A landscape with many valleys, sampled at points; each row gives a point and its height.
A ball rolls from a point to the lowest of its 2 nearest points, and stops where none of them is lower. Distance is the straight distance between rows; heights are no part of it.
z_520 h=443: [  9  13  15 -30  16  -3  -9  37 -22 -21  -8 -38  -2  47   1  10 -40  58
 -18  13 -21 -15]
z_706 h=180: [ -8  -7 -33   9   6  23   4  29  -4 -33   2  37 -23  -9  -9 -15  -4 -10
 -15   4  32  15]
z_683 h=615: [-27  -1   4  17  26  46  23  13 -18  -5  16  41  16  13 -54  -1  -4  14
  11  -8   0 -31]
z_648 h=427: [  3   3 -24   4  -2 -19   9   5  48 -19 -12  -3   8   5   6  47 -11 -20
  14  -8 -25 -10]
z_87 h=545: [ -8   7  28  35  21  31  39   0 -21  38  11  28  14 -16   3 -20  27   2
  20 -21  19 -13]
z_922 h=559: [ 11   4  -1 -26   5   0  15  10  -1 -11  -1 -73  17   1  14  -6  -1   8
 -16  18  27   8]
z_129 h=51: [ -3  16   6   9  27  34   7  36 -30  -7  -7  22 -10  21  -4 -17   0  20
   0   5  34  11]
z_930 h=290: [-36  -8 -33 -14   1  25   5   7  -7 -27  18 -18   3   1 -67  -8 -16 -13
  -9  24  26  12]
z_493 h=363: [-28 -15  16  -1   5 -42  -3  -5 -34 -16  10  10 -15 -34 -24 -16  -3  -5
 -22  -1 -32 -17]
z_994 h=268: [  6  22  -6 -14  40  29  53  16  -2  20  12   8   6  15  17   0  11  -7
   6 -43  13 -33]
z_229 h=324: [  0  12  27  16  21   0  40   2  11  11   0  11  22   6  31  21   3  15
   6 -25  -3 -22]
z_216 h=386: [ 13  11 -11  31  15  27  -7  27  23  48   5  10  -1  15   1  -6  34 -29
  46 -27  17   9]
z_442 h=223: [ 15  -7  -6   3 -46 -36   7 -18  14 -20 -19   8 -46  -1   7 -11  21 -18
 -22  20 -49  11]
z_644 h=241: [ -3   2  41   3  23  15  13 -22 -46   6  16  50  13 -23  31  10 -19  27
 -20 -27  28   0]
z_91 h=383: [-15 -19 -28  10 -39 -37 -31 -31  19  -7 -15 -27   8 -26 -58  -3   5 -24
  -8  25 -50   8]
z_50 h=392: [ 18  19 -10  12 -42 -17  12 -50  -2  18 -31  44  36  -5  50  39 -13  -1
 -22 -11 -30 -26]
z_410 h=387: [  3  15   2  22  32  38  -7   7  14  38  -8  13   6  29  -3   9  24   8
  33 -14   5 -15]
z_353 h=583: [-18   8  -5   2   2  18  58   4 -20 -15  17   2  10 -12 -18 -10   6 -16
 -16  -4  21 -19]
z_3 h=521: [-18 -22   2 -24   2 -26 -61 -33 -17   3   1 -24 -19  12 -20 -11 -14  23
  -4  14 -34   3]
z_274 h=571: [ 11  -5  -4 -12  -3   6  20 -33 -18  16 -11 -60  26 -16  18 -12   4   9
 -20   0  12  -6]
z_559 h=462: [ -6  -1  34  43 -20   4  -4 -40 -16  39 -13  43  -1 -31  -7  -8  22  20
  19   3 -13   9]
z_363 h=365: [-11  -1 -14 -16  23  27  -7   7  15   0  35 -41  22  21 -40  10 -21  13
  30  -3 -13 -38]
z_453 h=200: [  3   2  36   0 -24 -72  -9 -29 -15  -1  -4   6 -13 -23  41   0   2  -4
   6  -5 -40 -10]
z_257 h=421: [  2   8  25 -29  35 -21  -7  36  -3 -33  14 -32   7  29  20  27 -51  45
  -1  -6   0 -23]
z_708 h=410: [-24 -17 -14   9 -20 -40 -25 -19  16  -3   7 -32  36 -45 -53   8   8 -41
  18   8 -33  -5]
z_933 h=491: [-17 -20  15 -24  14  -6 -47 -11 -51  -2  17 -23   7  -1 -28 -12 -36  44
 -10   8 -22 -28]
z_350 h=170: [  4  -2   5   6  35  40  -1   3 -30   7  -1  36   9   6  26   1 -11  19
  -1 -23  29 -12]
z_525 h=437: [-21  -2  14  14   5 -29 -19  13  37   9  21 -53  26  -7 -51   5  20 -31
  31   2 -18  -8]
z_759 h=461: [ 14  -1 -18 -16  -8 -24 -16  12  34 -31 -11  18 -38  -6  45  15 -13 -11
   5   1  14  35]
z_230 h=568: [ -2   0  19  21  -2  28  55 -10 -19   5  12  13   9 -39  -1 -35  29 -20
  -3  -8  30  -8]
z_148 h=486: [ 18  -6 -36 -23 -26 -24 -18   5  48 -38 -10 -15 -20 -18  19   8  -7 -40
   7  28  23  47]
z_717 h=359: [ -8   8  18 -12 -24 -46 -51 -31   8   9 -12  37 -40  13  46   7  -7   6
  19  20 -29  18]
z_168 h=325: [ 15   2   4  11  21  18 -16  28  37  16 -20   4  -7  43   3  17   9  14
  19  -2   6   8]
z_454 h=539: [ -5  -7  -6 -38  -4  -4 -12  16 -10 -15   3 -45 -16   5 -17 -24 -10  10
 -23  34  22  36]
z_30 h=577: [ 12  -9 -14  15 -22  27 -11 -25  -2  24 -27  -7  -3 -12 -27 -26  30   3
 -11  19   7  27]
z_889 h=267: [ 14 -17  18 -14   1   9 -25  53  22  -2   1 -19 -21  26  -2 -18  25  -2
  -5  33  43  55]
z_194 h=217: [ 10  13 -21 -35  35  32  27  25  -7  10  33  16  15   9  26  -3   0 -28
   4 -37  47  -7]
z_542 h=508: [  6  -9  25  48  13  41   0 -26 -25  44 -16  37   8 -14 -10 -21  26  22
  15 -18   4  -5]
z_962 h=289: [ -4   4  41   3 -13 -46 -39 -46 -17  13  -9  17 -41  17  35  -6   9  15
   0  10 -43  -4]
z_804 h=59: [ 55   1  21   4 -33 -26   8  23  31  -2 -26   0 -30   6  39 -25  23 -20
  -2  18  11  36]
z_390 h=121: [  8  -3  -4   3 -37 -58   9 -33  -8 -13 -19   1 -15 -30  26   8   3 -12
 -20  -2 -58 -16]
z_894 h=616: [ -2  -3  14   6   3  21   8 -53 -18  43  11   0  47 -22  10   4   7   3
  12 -24   1 -23]
z_309 h=422: [ 10   6   3  -8  -7 -35 -44  10  28  -9 -16  58 -54  14  53  17 -10  -1
  20   3  -1  36]
z_348 h=409: [-25 -15  27  19  -9 -10   1 -30 -28   7   1  31 -10 -34 -24  -6  -2  13
 -10  -6 -36  -3]
z_119 h=440: [ 28  22 -39  12 -23   2  -3 -12  33  13 -37  15  12   7  48  28   0 -17
   1   6  -4  -5]
z_619 h=326: [ -6   7  25   8  14  22  16  48  12   4   4 -18   5  45 -42  -6  21  17
   2  23   4   1]
z_742 h=416: [ 24   5 -44   9 -14   9  10 -30   6   2 -45  22  26  11  30  36  -9   4
 -27  -7 -25 -26]
z_137 h=400: [-19 -11  23   6   1 -14 -11  29  15   1   7 -42   7   4 -49  -9   4  10
   9  16  -8   9]
z_102 h=255: [  8   1  20 -19 -22 -25  26   0 -50 -13  -7 -44 -22 -26   6 -47   9   6
 -38  19   0  10]
z_674 h=311: [-18  -9   0 -22  -6 -30  13  -7 -44 -31  10 -13 -13 -36   6 -17 -21   0
 -36   0   6  10]
z_943 h=586: [ 16   7   4  -7  19  40  23 -21 -33  19  -8 -28  36   6   9  -4 -11  41
 -17  -8   2 -32]
z_231 h=467: [-13   0  -8 -36  13  -2 -33  25 -32 -41  15  -9  -8  25 -33  12 -51  43
  -4   6 -16 -16]
z_809 h=510: [ -2 -18 -33 -40 -24 -17 -35   5  28 -31  -6 -19 -34 -10  -7 -18  -1 -15
 -23  29  23  54]
z_154 h=602: [  3  -8  18   1  17  36 -10 -44 -28  36   5   0  34  -1  13  15 -19  48
   5 -22  -4 -29]
z_321 h=243: [ 13   5 -15  10  22  38   3  53  31  -4 -14  -8  -5  54 -24   3  17   3
  -6  15  12  -6]
z_541 h=144: [ 19   2 -51  13  20  29   5  28   1   4   6  19 -10  16  38   1   9 -36
   1 -43  35  -1]
z_869 h=411: [ -9  -2 -20  -7  -9 -32   5 -23  32 -18  21   7  22 -16  16  44 -15 -38
   7 -24 -11 -12]
z_757 h=320: [ -1 -10  -3   8 -39 -38 -27  -8  26   3 -15  -4 -16   9 -29   1  17  -8
 -14  25 -57  15]
z_323 h=551: [  5 -12  -8 -11  -1  14 -29 -27  -6  18 -19 -33   0   3 -25 -12   2  32
 -18  19  -9  11]
z_315 h=351: [ 17   7   4  16 -43 -11   2 -46  -1  22 -16  54  12 -32  41   9   1  -9
   5  -2   2   8]
z_554 h=297: [  6  -3  35   4 -11 -13   8 -44 -30   6   4  58 -13 -35  52   2  -4  15
 -19 -25  -3   1]
z_929 h=181: [ 37   1  13  -1  -3  -1   5  38  43   3  -3 -27 -13  14  32  -6  31 -20
  11  18  32  43]
z_684 h=604: [-13  -6   2  21  -8  31  14 -11 -29  12 -15   3  -4 -15 -48 -38  15  20
 -19  20   4  14]
z_726 h=165: [ 33  -1  25  -7 -33 -20  19   3  -4  -5 -13 -18 -44  -7  29 -40  28  -1
 -17  19   2  25]
z_449 h=229: [ 18  -4 -42  40   8  18 -31  42  17  -3   1  27 -27  19  28  11  -1 -31
  18 -28  35  25]
z_851 h=393: [-22  -3  15  -7   8 -49   2   9  39 -22  38  -5  14 -28  11  36 -12 -37
  29 -18   6   2]
z_174 h=395: [-10  15  20 -29  36   8  -4  36  22  -6  32 -44  20  38  -3  24 -34  27
  34 -19  -4 -29]
z_330 h=597: [-16  12 -16 -15  17  36  54  16 -32 -18  27  -2  26  26 -37  -3 -11  -5
   0  -3  13 -23]
z_832 h=335: [-42 -15 -25 -17  16   8 -14  13   9 -26  40 -26  20  -5 -68   9 -32 -10
  18   2  -3 -30]
z_277 h=316: [ 23   0 -24  27 -10  16 -27  37  40  17   2   4 -14  16   8 -10  32 -57
  36   3  31  33]
z_766 h=626: [-21   1   7  12   4  43  10  -1 -49  -1  -2  25   7   3 -57 -19 -16  38
 -15  14   1  -8]
z_812 h=245: [-31 -14 -39  -2   6  26   6  -8 -17 -32  10  26   0 -24 -47   2 -20 -12
 -21   4  14  -4]
z_292 h=449: [ 15  35 -51  -3 -23 -15  23   1  58   6 -14   7  24  14  33  37  12 -52
  13  -2  -9 -19]
z_121 h=366: [-12  14  37  -1  23 -28  36  26  27 -11  22 -18  13  -7  17  15   5 -14
  20 -24  11 -10]

For each start below, name the point where the ball stops.
z_330: z_804
z_119: z_129
z_148: z_390
z_943: z_390
z_648: z_541
z_323: z_129
z_348: z_804
z_708: z_390

Call two points neighbours if one is among the 2 nearest of the other. Go from one point of each pair to the other, from neighbour to neighbour, staying as low as possible. Name the highest point that can't be avoided.
z_321, z_804: z_454
z_541, z_129: z_292
z_541, z_390: z_525
z_541, z_321: z_410
